Each row is a point on a tangle of strands that fork, close into loops and nearly touch. The rows are in no order.
Points whose rows are less than 44.1 apart are linked; no others are. Some points are linked to none.
K_235: [  3 -22 -21   3  -4   8 -10 -12  -2   3  -5  19  18  11  -9  17 -14  -5
   0   0  11  -3  -9]
K_121: [  1  25  -6  22 -15  -8 -17   0  13  21  -8  -5  -2   3   5   9  -4 -12
  12  -7   1 -14  20]
K_967: [-11  25 -12  14  -7 -10   1 -11  -6   3 -10   6 -13  -2   2  -9   3  12
   6 -23 -10  -9  22]
K_5: [-29  15   8   6  -2   4  -5 -18  -2  -3  -8  17   4  -3   7 -12  -1  12
 -25 -12   4   1   8]
K_268: [-19   1  10 -11   3   9  11 -15   5  15   7  13  -3   3  -7   7  -1  22
  -4  -7 -27  -3   8]
K_702: [-25  29 -18  12 -24  -9  -9 -22   4   8   1  14   2  -3  17   3  -9   2
 -32 -24   3  -3   5]
K_679: [-23  23 -24  30 -39 -18  -4 -13 -10  19  -9  20   5  -6   1  -9 -12 -10
 -15 -30   2 -14  -3]
K_174: [  8  -3  12   1   2  -9   4  12   9  -9  -1 -41  -3 -11   4  -9  19  -6
  12  21  -8   0  14]
K_364: [-14  28 -21  18 -22 -18 -14  -7 -20 -19 -21  12   2 -14  -7 -26   0  -2
 -12 -17  13  10  -2]
K_938: [ -1 -12  14   1  33  18   6  12  -6 -11 -12  -4   5   8  -3  -1 -12  17
   8  -6   0  -6  16]
K_592: [-22   9  -3  -8  -5  -3  21 -21  -5   9   9  18 -15  -5   2 -10   9  16
 -17  -8 -20   2  12]
K_931: [-27  20 -13  17 -23   4 -10  -9   6  23   2  14   4   9  15  11 -14   0
 -14 -18   0 -15   4]
K_827: [ 16  18  -8  10  -9 -18 -11   1  -9 -15  -8 -25 -14 -13   4 -17  19  -1
  22   2   9   8   8]
K_82: [  0  15  -6   5  -2 -13  -7 -13   4   8  -1   2  -3  -6  -5   5   1   9
  -1  -8 -14   3  25]
K_752: [ 15 -21  26 -13  37  14  20  23   2 -15  14 -10  -5  14  -9  -2 -17   7
   5  -6   0   0  -3]
K_380: [  3   0 -14  17 -18 -10  -8   5  11  18 -11 -26   6 -12  -3  -7  12 -29
  12  19  15  -9  12]
K_423: [ 15  16  -8  -7  -5 -19   3   6   2   1   8 -17 -18  -6  -3  -6  14   3
  -3  11  -4  17   2]
K_884: [ 12 -29  34 -27  27  20  34  24   7   9  44  -7  -7  10  -4  28  -3 -10
   8  -4  -2 -12 -33]
K_905: [-16  38 -26  22 -23 -17 -15 -14  -7  -3  -1   3   7 -18   5  -7  -8   5
 -35 -24   3   2  -1]
K_589: [ -3  -2  -6 -12  19   2  11  14  -9 -23 -10  -7 -10  -1   1 -13  -5  11
  16   6  18   9  -5]
K_218: [ -3   3 -25   9 -32 -17  -7  -9 -12  23  -5  -2   3  -2   8   2   0 -18
  11   4   1  -2 -10]
K_718: [  8  10 -19  23 -31 -18 -14   4   9  22  -7 -14  -9   1   7   5  10 -28
  26  -8   7 -16  11]
K_960: [-11  -5 -14 -13  -9  -8  30   7 -11  -4  11  20 -24   3 -15 -15   3  11
 -11   2 -16  24 -26]
K_9: [  0  13  11  20  -6  13 -23  -6   7  10  -5  14  15  10   5  13 -20 -13
   2  -8   8  -9  10]
K_808: [  8 -27   2 -15  19  15   5 -10  -6  -8  17  30   1   6 -20   5 -17  14
 -16   2   2 -10  -8]
K_438: [-11  -3 -10  -7  -1  -1  21   8 -19  -9  -2  17 -18  -3  -6 -27   3  20
  -3   4  -3  30 -13]
K_842: [ 17 -27  35 -32   6   9   9   4  21   7  36   6 -12  14  -3  14  -3  -4
  -3   5  -8   0 -25]
K_904: [ 10  16  -1  -8  10   6 -11  -1  -3 -31   6  11  -6  -8  -9 -16   1  20
 -14   5   0  19   7]
K_890: [ 18 -18   9  -8  18   5  -7   8  12  -1   3 -26  18  -1   8  13   2 -17
   4  16   0 -15  11]
K_16: [  4   8  10  -1  -7  -3 -18  -1  14 -11 -13 -19  13   1  22   4  -1 -13
  -2   9  10   1   5]
K_999: [ -7   0  -4  18   9  10   1  -4 -15 -10 -33   8   4  -3  -9  -9   3  17
  14 -12  11  -6  16]
K_32: [  4  14   3 -19  -9  -4  10   2   1   1  19  -4 -21   0  -1  -9   1   0
 -10  12 -17  22 -11]
K_897: [-11   3 -19  17 -20 -20   0 -15 -15  14  -9  10 -11   1  -2  -5   3   5
   9 -16  -6 -10   8]
K_556: [-28   1   0  -1   0   7   2 -12 -10 -18  -7  19   3  -4  -7 -24  -2  20
 -21   1   2  15  -2]
K_263: [ 17 -21  20 -28  30  11  26  23   7   5  27 -15  -5  13  -3  25  -1  -5
  10   9  -3  -5 -14]
K_516: [  7  -3  11 -37 -10  -2  20  10   4   0  24  -9 -21   4  -1   4   5  -9
  -5  18 -13  19 -28]
K_699: [ -3 -13  14 -23   4   9  10  -2   5 -13   9   8  -9  16  12   4 -12   3
  -2   2  -1  13 -14]
K_926: [ -2 -23  -7  -8   1   7   0  -7  -1   9   2  28   9   8   1  19  -5  -4
  -1  -2  -9  -6  -9]
K_538: [-26  34 -15  32 -15  -6  -8 -18 -18 -13 -25  19   6 -19 -12 -31   9   6
 -22 -19  17  -6   3]
K_878: [ 16  13 -14  10  -6 -24  -5  -6  -2   8   3 -12 -15  -5   2   2  16   2
   9  -1 -11   5  19]
K_769: [  2   8 -26   9 -22 -14 -11  -2 -13   2 -20   7   5  -2   9   2  -8  -7
   1   0  11   7 -10]
K_929: [ 16 -15  11 -12  39  14  29  30   9 -20  22 -19 -19  11 -15   1  -3  -8
   3   1   8   4  -9]
K_896: [ -4  -4  -9  13  -2   2  -4   1  -5  28  -1   6   8  13  10  27   4  -6
  31  -6   0 -17   9]
K_705: [ 11  -6 -15   0  -3  -4 -19  -1   4   3  -2   1  14   2  -4  14  -6 -15
  -3  14   6  -4  -3]
K_496: [ 13 -32  18 -14   3  19  -4   3  12   4  11 -12  20   1   9  23   1 -18
   3  18   2 -19  -8]
K_990: [  9  15 -23  20  -7  -2 -17   8  -2   7 -21  19  10   1  -9   8 -10 -14
   8  -2  16 -15  13]
K_740: [ 22   9  -8  -8  19   2 -12  18  -1 -31   3 -23  -9 -14 -13 -10  12   0
   0  25  22  13  -6]
K_863: [  1  20  -3   7 -18 -10 -21   5  -3  -3 -17  -5   3  -6   8  -1  -7  -8
   5   5  15   4   7]
K_994: [-36   8   3   3  -4  -4  29 -15  -7   2   0  13 -16  -4  -6 -28  10  23
 -23  -8 -23  11  -3]
K_331: [  6  -3  26 -13   6  -1   8  14  17   7   8 -19  -4   8   9  12   5  -5
   7  12 -20  -6   7]
K_281: [ 14 -34  31 -33  16  20  14   4  13   6  41   9  -1   9  -7  32   2 -11
   5   8  -6 -17 -33]
K_691: [-12  -3  -9   9  -4  -1   3  -4 -22 -21 -15  19 -11 -11 -16 -29  10  16
  -9   1   1  21  -7]
K_800: [ 30  -3  16  -7  25   3 -18   9  10 -10   8 -17  10   1  -3   8  -5  -4
  -4   5  -1  -3   8]
K_607: [ 14  -1   4   3  -3 -22   1  10  -1  -4 -14 -37 -14  -7   9  -9  12  -4
  28   7   6   3   6]
K_653: [-30   2  -3  20 -10   7   2 -10 -12  -2 -29  15   9   0  -8 -15  -4  10
   0 -17  14  -8   8]
K_616: [ -2 -14   1 -13  10  13  15   1  -8 -17  14  29  -3   8 -24 -22  -4  15
 -16   4  -7  18 -14]
K_287: [ 15  28   1   4  11 -18 -12   8  -1 -13 -18 -19  -6 -14  -2  -8  10   9
  23   2   4   1  13]
K_551: [ 15  -8  -1 -15   4   1  -1  10   4 -19   1 -34   2 -17  -2  -9  17 -13
  -5  35  20  13  -7]
K_836: [  8  11   0  16   7   3  -7  10  13  20  -9 -11  12   8   2  12  -2  -3
  20  -8  -4  -8  24]
K_786: [ 10 -33  25 -15  17  17  -2   5  10   3  17 -10   8  18   9  22  -2  -3
   5   1  -1 -12 -10]
K_497: [  3 -17 -20 -16 -10 -19  20   7 -12   9   8 -10 -12  -4   4  -1  11  -9
  12  15  -4   9 -23]
K_217: [  4  -9  -4 -15  -7 -11   2  -2   1  10   1 -14  -5   2  12   8   6  -9
   5  17  -9   6 -12]
K_490: [  8  -9 -10   5 -10 -21   1   1  10  18  -3 -31  -2 -20  -1  -2  23 -17
  10  17   0  -8  10]
K_735: [ 16  16   3  14  15  -4 -16  23  12   5 -18 -20  11  -1   9   6   2   0
  14   5  -8 -16  30]
K_215: [-25  13 -19  20 -38  -7  -7 -10  -6  29  -5  24   8   4  19   5 -20 -14
  -7 -18   0 -10 -14]
K_704: [-33  -5   2  17 -10  22  -4 -19  -5  24   1  21  19   9  14  23  -7   6
  -1 -15 -14 -14   5]
K_167: [ 24   1   8 -16  24   7  -4   6   7 -21  12   1   2  -3  -8  -8  -1  12
  -8   6   2   6   4]
K_593: [  6 -10   9  13   7  21 -19 -11   5   1  -2  21  15  11   1   3 -19   4
  -6 -13   9 -17   8]
K_977: [ 21  -9  13 -22  24   5  21  29  12  -8  32 -26 -16  -1 -13   0   5 -11
  -6  21   9   7 -11]
K_621: [ -1  34 -16  17 -19 -21 -17 -11 -12 -11  -7   0   3 -14   8 -16  -5  -1
 -25  -9  14  13  -9]
K_354: [ 16   6  14   4  22  10 -17  -7   6 -29  -7   9  20  -1  -7   0  -9   8
  -6  -8  13  -2  12]
K_419: [  4 -10 -11 -15  -4  -8  25  10 -13   3  12   7 -17   3  -1  -2   3   5
   4   8 -10  21 -34]
K_866: [-14 -25  25 -16  19  24  21  -7   2   3   9  21   2  11  -6  -1  -3  17
  -1  -5 -18  -1  -8]
K_846: [ 24  28   9  10  19 -10 -14  13  12 -11 -13 -25  16 -16   0  -5  10  -4
  13  -1  -2  -4  16]
K_906: [ -8   4   5  20 -13  23 -16 -12   4  24   3  21  24  18  10  23 -12  -8
  -2 -10  -3 -15  13]
K_476: [ 13  25  -3   2   7   1 -22  -6  -6 -28  -4  -2   4 -10  -4 -13   4   3
  -7   8  12  14   3]
K_499: [  5 -14  -1 -26  -8  -6  21  23   4  -9  16 -19 -23  -4   1  -6  15 -14
  -6  27   5  21 -30]
K_903: [  8  12  13  10  -3   6 -18   6  26   4 -14 -31  17  -7  11  12   0 -19
   0  11   3  -6  21]
K_804: [-3 -5 -9  5 -5 -3 -4 -9 -4 15 -5 15  0  9  3 21  1  4 14 -2 -6 -6 -4]
K_344: [-34   4  -6  18 -19   6   1 -20  -5  22 -11  23   5   6   8   3  -4   5
 -15 -23  -5  -6   6]
K_524: [ -4  -3   5   4  23   7   5   5 -11 -26 -20   3  -5  -3  -6 -16  -6  22
   7  -3   6   4  11]
K_290: [ -1 -17  10 -19  12   8  11  11   0 -14   1 -15 -11   9  10  -6  -9   3
   7  10  13  11  -8]
K_195: [-19   0 -23  16 -15 -15  13 -13 -18  13  -5  20  -7 -13 -10 -20  11  10
  -4 -18 -17  -2   0]
K_643: [ -2 -17  -1   6   9   8  -8   5   6  17  -8 -19  13   8   8  29   5  -7
  24   5   1 -18   3]
K_996: [  5   7  13  -6  14   1   2 -10   0  11   2   4  -1   8   0  18  -3  11
   0  -8 -16  -3  19]
K_781: [ 17  -7 -11  -7  -3   1 -14   3   5  -8   4 -21   6 -10  -2   4   7 -17
  -7  27  16   7   0]
K_662: [-10  12 -13  -1 -13 -20   9 -16 -11   4   2  15 -13  -9  -1 -19  12  15
  -9 -15 -14  15   5]
K_210: [ 12  15 -22  18 -22 -25 -14  -2   5   8 -14 -22  -7 -13  -5 -11  13 -23
  18   3   7 -12  10]
K_346: [ -4  -4  21 -25   8  17  19   2   8 -13  29  22 -13  10 -23 -16 -10   5
 -14  -2 -10  25 -15]
K_949: [ 26 -19  14 -19  24   4  15  23  11   0  18 -24  -1   2 -13  12   0  -8
  -4  19  -1  -6   0]
K_646: [  7 -27  31 -27   3  14  14  -4  12 -14  28   9 -11  13   3   0  -7  -1
  -6  -3   0   9 -27]
K_375: [-18 -14  -8  -4 -19 -10  11  -6 -18   7   3  22  -1   1   8  -6   3  11
  -2  -5 -13   2 -15]
K_57: [-31  32  -1  15  -3  -1  -2 -15  -4 -16 -21  12   6 -20  -2 -28   6  13
 -32 -12   4   0   7]
K_87: [  0  12  10   6  -1  -5  -5  11  21  -1 -13 -41  11 -14  10  -1  13 -11
  14  11   7 -10  16]
K_784: [  8 -35  23  -2  21  21  -4   4   3   9   2  -2  17  19   2  17  -6  13
   9  -8   1 -11   4]
K_49: [  4  14   1   6   3   4 -15  -9   0 -17 -12  10  13  -7   0  -7 -13   5
  -9 -10  10   3  10]
K_513: [-11 -18  13   9  18  22   0   0 -10  -1 -10   5   9  11   4  14  -5  16
  16  -7   5  -7   9]
K_956: [  5 -22  -6 -11  18   6   6  -4 -10 -15   7  19  -2   8 -13  -5  -7   6
  -5  11   1  10 -12]
K_939: [  4 -31  16   1  16  23  -7 -14   4   0  10  27  18  13 -11   3  -9   8
  -8  -6  -6 -18  -1]
K_642: [-14   1 -23  14 -36 -17  -1  -7  -7  28 -10  16   5   1  16  13   0  -9
  10 -15 -11  -3 -14]
K_179: [ -1  -3  -5   0  -5  -3  -5   6   5  18  -4 -24   2   1  17  16   4 -17
  18   9   0  -3   5]

A piece is all that can be reached along the links. How many separate loops has the piece of each point below (a circle has one, a figure eight two, a Y none), and how many tips (points with one link)?
K_781 => loops 0, tips 4
K_281 => loops 0, tips 3
K_996 => loops 1, tips 2

A fork is a point with three links, a tip a point with one. Leave the first point through the second and follow the links. Name the first fork or tip that comes.
K_931 / K_702 => K_740
K_827 / K_287 => K_490
K_607 / K_174 => K_215
K_938 / K_513 => K_354
K_643 / K_179 => K_931
K_344 / K_704 => K_346
K_354 / K_49 => K_524

Name the points in between on the shortest way along the links from the first point to the second, in order.
K_938 / K_752 => K_524 K_589 K_290 K_699 K_646 K_842 K_281 K_884 K_263 K_949 K_977 K_929
K_836 / K_863 => K_735 K_846 K_287 K_827 K_607 K_174 K_87 K_903 K_16
K_499 / K_994 => K_516 K_32 K_423 K_878 K_82 K_996 K_268 K_592
K_718 / K_538 => K_121 K_836 K_735 K_846 K_287 K_827 K_607 K_174 K_87 K_903 K_16 K_863 K_769 K_218 K_642 K_215 K_931 K_702 K_905 K_621 K_364
